Points, in no order, along strands that fork and pass close to each other.
Points whose rows are less than 89.8 apart are linked; no others are. Some points are linked to none.
k_235: [-23  24  15  58 -47 -76 -32   4  -1   8 -30 -15  40 -16 -31 -13  24  42
  12   3   8]
k_255: [ 34 -30 -49 -61  -2 -38  71  28  30  18 -13 -42  13  -8  24 -32   4  57
 -92 -48 -73]
k_225: [ 26   5   4 -10 -56 -15 -26  15  39 -42  18 -10  -5 -12 -32  11 -17  25
  47 -70 -24]
k_874: [ 33 -37   5 -29  41  29  27  21  12  60 -66 -31 -75  37  13 -37  -3 -42
 -24  57   6]
k_786: [ 13 -18  15  12  34  29 -12   0  -9  53 -78 -42 -60  19   0 -54  -6 -32
  -5  55  18]
k_701: [ 31 -37 -35  -5  -3  52  -5   8  14 -24  -9 -45  29  26  26  18  -7  14
 -59 -26 -19]
k_236: [ 22   4  16  12   6  48 -55 -48 -23 -41  26  64  41 -24 -38  56 -12 -35
  21 -26   1]
k_195: [  2  19  37  35   9  -1 -48   9 -15  24 -10  23 -10 -14 -37 -41  -5   1
  26  39  60]
k_295: [ -24   -5  -73  -17    0   49   -7  -23   43   11  -87  -34   -4  -20
   21   -1  -26   61 -103   22  -32]
k_500: [ 10  10  20  19  34  46  -4   5 -24 -12  17  37  17   4  -1  25  -7 -11
  16  12  48]
k_202: [ 12   0   3  27  -1  55 -55 -12  10 -18 -44   5  12 -11 -17  33   3  24
 -16  29  73]
k_375: [ -5  35  38  15 -39 -65 -23   4  -5  24 -12   7 -20 -39 -42 -46  23  27
  55  -4  40]
k_621: [ -6  21  65   8  -3  -6 -28 -19 -43  28  35  45 -27 -17 -17 -35  15 -37
  44   3  22]
k_54: [-33  19  21  20  24 -59   4 -23 -39  31  54  47  20 -10 -21 -39   2 -55
  67  17  35]
k_960: [ -7  11  28  -1 -22 -81  30  -3 -10  28  46  20 -25 -14 -23 -20  27 -27
  95  -6  34]
k_723: [  2 -14  -7 -33  26  17  22   6  14  35 -75 -52 -49  23   2 -43  -7  14
 -64  57  -5]
k_866: [  7 -26 -16 -30  47   1  77  47  12  36  22  -8 -42  32  55 -21  -1 -33
 -15  41  10]
k_769: [  4  -7 -14  -6 -36  37 -19  24  35 -27 -19 -49 -27   5   7  -1  -6  51
 -14 -37   0]
k_886: [  5 -10 -19 -27  -7  -9  34  20   4   4 -30 -57  -1  17  27 -16   3  42
 -52 -14 -59]
k_528: [ 29 -24   3 -67  32  19  53  31  26  51 -46 -19 -81  34  22 -30   4 -22
 -59  48 -16]
k_574: [  0 -11 -16   2 -21 -32  36  19  -1 -12  21 -43  16  14  26   5   3  24
  10 -39 -28]
k_995: [-34  -9 -27 -42   5  10  15 -14  29 -49  80  49 -20   0  10  53 -12 -58
  54 -11  26]
k_455: [-14  17  47  29   5 -46 -18 -13 -48  46  28  27   7  -9 -33 -51  17 -38
  50   8  33]
k_49: [ -3   7  35  32   3  36 -46 -23 -31   3 -21  -1  -9   4   0  -1  10 -14
  -2  13  21]
k_809: [  2   7 -24  15 -29 -34  -8  -8  10 -37  51  20  75   0 -16  21 -36  -4
  46 -61 -37]
k_82: [-16   6 -15  -7 -34  -9   1  37  52 -14 -27 -66 -45   4   0 -10  11  68
  -1 -41  -2]
k_12: [-44   3  19  20  31   6 -22 -50 -41 -11  57  49  21  -1 -21  14  11 -75
  33  14  36]
k_185: [  2 -29 -23 -52  35 -34  99  42  11  37  27 -17 -30  26  55 -20  14  -9
 -31  25 -20]
k_177: [ -1   3 -16  24   9   7   6  21 -11 -11 -20 -23  47  19  18   0 -12  36
 -60  16 -33]
k_22: [  0  22  26  37 -31 -41 -70 -18   0 -36  18  54  61 -29 -67  13   5  14
   4  -4 -13]
k_198: [ -4  11  28   7 -28 -70  40  20  -7  33   9 -23 -39  -3   4 -17  29  -3
  73 -15  18]
k_451: [  1  14  27   3 -39 -35 -25   9   4 -33  17  -1   4 -16 -37   1   3  26
  39 -26   3]
k_945: [ 24 -32 -32 -73  12 -59 106  35  18  31   5 -29 -13  -1  36 -21  26  36
 -65 -26 -51]
k_112: [ -6   2  15  18   6  37 -15 -11 -25  15 -51 -26 -21   9  17 -14  -4  13
 -23  27  -8]
k_371: [ -1   8  43  27   5  21 -63 -35 -36 -15  12  34  25 -13 -34  13  19 -28
   2   8  18]
k_143: [ 25  -9 -19  25  14  62 -41 -34   1 -38  31  42  70   4 -13  55 -34 -43
  18 -47 -18]
k_751: [ 11  -8   2   6  73  56  44   7 -25  34  -5  15 -13  28  40   3  -7 -44
 -20  46  18]
k_53: [  7   6  48  28  16 -12 -61 -15 -19  13  20  48  16 -12 -69 -29  12 -30
  26  42  72]
k_694: [ 16 -13 -58 -41 -15 -47  57  29  46  17 -42 -69   2  -8  17 -26  13  82
 -70 -59 -61]
k_703: [   0   -5   -3  -11   29   29   -5  -22    2   56 -100  -35  -52   11
   -1  -48  -15   -5  -43   69   -8]
k_526: [ -3  11  47  24   4 -15 -72 -37 -21 -15  26  60  37 -27 -72   5  30 -26
   4  31  34]
k_952: [ -8   1  21   8  -3  -4  16  10 -26   8 -21 -46 -18  22  21 -19   3   9
  -9  17 -24]
k_353: [ 47 -32 -50   8 -13  74 -45  -1  32 -19 -31 -30  50  10  21  34 -22  17
 -53 -38  -4]
k_920: [-22   3 -26 -13   3 -21  58  27   8 -17  64  15   5  11  35  14  -8  -6
  38  -9  27]
k_520: [ -9  16  15  33 -27 -54  -1  12 -13  -5   0 -24  30  -5 -17  -4  12  34
  26  -3  10]
k_326: [ -9   6  30  11 -24 -57  29  24  -2  33 -30 -56 -48   6   5 -35  31  13
  42 -10  -6]
k_663: [ 10 -18 -22  16   2  45 -16 -24 -11 -33  40   6  51  23  24  40 -27 -41
  13 -47 -32]
k_915: [ 28   7  -9   5   3  64   8  20 -10 -11  -6   8   8   9  42  17 -31  20
 -20 -26 -26]
k_17: [ 43 -23 -35 -40  13  72  15   3  10   9 -40 -22 -15   9  52  16 -10  25
 -87 -12 -36]
k_660: [-16   7  24 -23  -3 -76  15 -20   1  17  66  52 -32 -20 -34 -25  16 -63
  91  10  40]
k_488: [ -4   0   2 -10  -1 -21 -30 -27  -4 -62  58  48  41 -20 -54  33 -13 -27
  28  -1   5]
k_644: [-31  34 -15  48 -22  10 -35   0   2   3 -61 -14  14 -17   9 -19 -22  59
 -42  17 -25]
k_482: [ -9   8   1   2  19  15  20  13  -6 -24  56  37  12   9   7  21 -17 -10
  33   9  31]
k_487: [ -9  10   4   5 -33 -55  34  31  24   9 -35 -71 -42   3   3 -13  35  53
  22 -42  -8]
k_747: [ 28 -10 -19 -19 -41  15  22  56  47 -11  30 -14 -19   6  42   8 -19  26
  12 -69 -44]
k_338: [-41   0   1 -29   5 -46  19 -16  21  -4  79  61 -48  -8 -13  -2   5 -76
  87  19  45]
k_745: [   0   -8  -13  -41   15    3   24   -2    2    9  -69  -37    6   19
    4  -13   -5   28 -103   36  -58]
k_576: [  2  11 -47  -1 -31 -47  43  21  28  15 -57 -73  -3  -7  13 -19   7  82
 -34 -48 -52]
k_463: [ 20 -18 -23 -16 -18   2 -30 -17  26 -74  54  25  43  -1 -38  41 -29 -27
  38 -40 -10]
k_483: [-27   3   4  -4  27  28 -24 -64 -24 -41  59  71  18 -20 -29  47  -3 -76
  41 -11  19]
k_982: [ 19  11  27  16  28  47   1  21 -19  22 -12  22 -31   9  18  -6 -10  -7
  17  34  41]
k_607: [ 18  -4 -51 -29   7  81  -1 -13  24  14 -74 -23 -20 -13  41  11 -22  44
 -81   2 -28]
k_11: [ 29   7  11  33  17  60 -60 -22  -6 -15 -31  43  31 -16 -26  57  10   4
  -2  17  60]
k_41: [-51   7 -18  14  19 -56  56 -11 -30  21  47  10  -4  18  32 -20   3 -49
  67  14  21]
k_262: [ 21 -17  -9 -18 -12  65  -9  17  24 -13 -28 -38 -43   1  31  16  -1  29
 -30 -13  12]
k_357: [ 28 -32 -27 -52  47  50  50   7  -8  15 -14  -9  -5  19  47  10   1  -1
 -91  16 -37]
k_753: [ -8  -5 -30  32 -20  58 -63 -16  28 -25 -61 -22  13  -9  -5  37   6  33
 -42  15  38]
k_363: [ 23  -4  -2  -5  60  58  24   7 -27  28 -57   2  -3  21  29  11  -4  -8
 -52  43  -2]
k_972: [ -9  12  17  49 -13 -10 -50  -5  -8 -32  15  34  67  -2 -32  28  -2  11
  -4   4  -9]
k_797: [  3  25  56  -4 -27  -8 -45 -22 -19   0  20  29 -30 -32 -40 -21  15  -6
  37  -9  22]
k_93: [-13   2   8  52   4  -1 -22  13 -17 -12  -1  -4  60  21   1  17   2  11
 -29  28  -2]
k_440: [  -3  -15  -35  -45   -4  -11   28    0   25    7  -54  -59   12   10
    5  -23   -2   52 -101   -5  -62]
k_682: [-49  24  -1  13   9 -60  33 -25 -33   1  61  38  19  -6  10  -2  -2 -38
  71  -1  16]
k_35: [ 34  -6 -16 -14 -43  13   0  22  42 -33  45  -3   6   6   7  20 -33   5
  39 -76 -31]
k_311: [-39 -10 -14   9   5  15   4 -32 -24 -35  56  13  36  21  20  29 -21 -48
  27 -24 -19]
k_842: [ 11 -17 -20 -21  46  44  50   5 -23   3   9  -6  13  27  53  14 -12 -12
 -52   5 -42]
k_227: [   8   27   16   17  -20   42 -115  -65    0   -9  -29   65   12  -64
  -58   26   11    8  -13   -9   25]
k_284: [-25  14 -38  18   4  45 -17  -7  14  11 -83 -23   0 -12  16  -7 -23  53
 -72  42 -25]
k_869: [-20  18 -22  -1 -23 -54  35  14  15  27 -75 -70 -20   0   4 -31  10  62
 -25  -4 -35]
k_279: [-16   1 -30 -27 -29 -49  70  36  35 -15  73  16 -11  -4  29  30   3   3
  65 -43   7]
k_479: [-15   2  -4  21 -19 -72  43   6 -20   0  13 -35  34   3   9  10  21  11
  38 -23  -3]
k_26: [-38  -2  -2 -27  18   7  14  -9  25 -13  74  62 -47  -2  12  27  -4 -85
  70  20  47]
k_142: [  9  -2  20   7  12 -34  43  49   2  58   3 -12 -57  20  26 -46   0 -28
  45  30   5]
k_431: [ 27  16  37   9  17  34 -93 -65 -26  -2 -11  83  21 -52 -68  34  34 -18
  -3  11  46]
k_287: [-34  -9   0  25  38 -33  39   0 -33  32  24  -5   7  32  16 -38   1 -57
  36  39  15]
k_102: [ 15 -25 -15 -73  27 -31  90  35  16  32 -12 -34 -30  23  27 -27  18  20
 -63  22 -33]
k_951: [ 25  17  39 -21 -30  24 -97 -56 -10 -28  -3  60 -23 -62 -73  10  14  -4
  10 -15  14]
k_98: [  2  -7 -18 -24 -31 -11  52  55  39  -5  59  -9 -18   5  50  20  -4  11
  28 -48 -19]
k_59: [-16   0   0  12 -30 -10  -9   9  -4  -9 -39 -66  -7  13  12 -17   3  36
 -20 -16 -42]
k_762: [-37  35  -2  56 -44 -40 -41  -4  -3  15 -53 -23  22 -20  -6 -18  -3  57
 -17   6 -21]
k_171: [-10  -4  -9  -3  53  41  55   8 -28  13  30   6   2  28  52  13 -11 -29
 -13  19 -10]
k_903: [-14  35  34  31 -21 -32 -35   7  -6  11 -20   8  -6 -20 -37 -38   4  35
  25  25  43]
k_775: [  2 -22 -27 -30 -10  15  -1 -12  26 -70  71  32  13   3  -7  50 -18 -32
  38 -30  16]
k_923: [-15   0  -6 -20   4 -20  25   6  10  22 -73 -68 -41  15  -1 -41   3  38
 -49  35 -29]
k_512: [ 13   8  -1  24 -37 -48 -44 -16  12 -45  33  33  75 -17 -52  20 -18   0
  25 -39 -36]
k_159: [-20   3  30  36  12 -22   4  -4 -46   9  21  -7  12  17   8 -22   9 -28
  24  22   1]
k_882: [-44   1  13  35  21  -2  -6 -30 -42 -17  45  16  45  13   2  15   3 -48
  22  10   6]
k_557: [ 12 -16 -20   9 -25   8  -1  17  14 -29  15 -50  43  23  11   7 -15  23
 -21 -43 -29]
k_732: [  0   7  28  -4   6 -43 -41 -38 -17 -38  58  66  28 -33 -76  10  15 -29
  24  25  21]
k_791: [  4   1 -11  -8  31  30  18   7 -15  15 -52 -13  14  21  19  -2 -12  18
 -81  35 -37]
k_859: [ 28  10  34   5  32  54 -64 -63 -38 -17   4  86  26 -48 -48  58  25 -39
  18 -12  29]
k_928: [ 13   0  26   7  21  15  26  43  -3  31   4   1 -52  17  29 -24  -9 -13
  24  33  20]
k_2: [ 25 -21 -24  13 -25  64 -60  -9  38 -38 -30 -23  26   2  -6  37 -12  28
 -32 -25  19]
k_506: [ -9 -21  -8 -16  28 -38  82  59  24  60  28  -6 -55  31  55 -28   3 -48
  36  35   6]
k_633: [  7  35  47 -19 -39 -66 -31 -15 -16   4  26  42 -21 -48 -58 -30  24  16
  50 -12  16]
k_355: [ 27 -16  11 -17 -19  74 -15  12  23 -14 -15  -5 -54   3  33  43   1  -1
   6 -19  25]

A fork is a point with three links, a tip a point with one. Leave the first point through the second and follow the links. Name the first fork or tip that comes.
k_455, k_621 -> k_526
k_903, k_375 -> k_882
k_703, k_723 -> k_520
k_142, k_506 -> k_528
k_762, k_644 -> k_791
k_526, k_732 -> k_355
k_479, k_574 -> k_11

Follow the links from the first point to the second, and from the first to the third. Name the last point that the two ways share.
k_960, k_171, k_797 -> k_526
k_93, k_41, k_747 -> k_791
k_2, k_255, k_357 -> k_520
k_512, k_198, k_98 -> k_791
k_945, k_574, k_842 -> k_520
k_633, k_82, k_809 -> k_526

Name the points in between on the shortest way along the links from the first point to the second, in order.
k_487, k_732 -> k_326, k_198, k_960, k_660, k_338, k_26, k_995, k_775, k_463, k_488
k_576, k_353 -> k_694, k_255, k_945, k_102, k_185, k_866, k_506, k_142, k_928, k_982, k_500, k_482, k_920, k_279, k_98, k_747, k_35, k_225, k_451, k_520, k_479, k_574, k_557, k_701
k_995, k_809 -> k_775, k_463, k_488, k_732, k_526, k_371, k_49, k_112, k_952, k_59, k_886, k_440, k_745, k_791, k_177, k_93, k_972, k_22, k_512
k_17, k_59 -> k_357, k_842, k_171, k_751, k_363, k_791, k_745, k_440, k_886
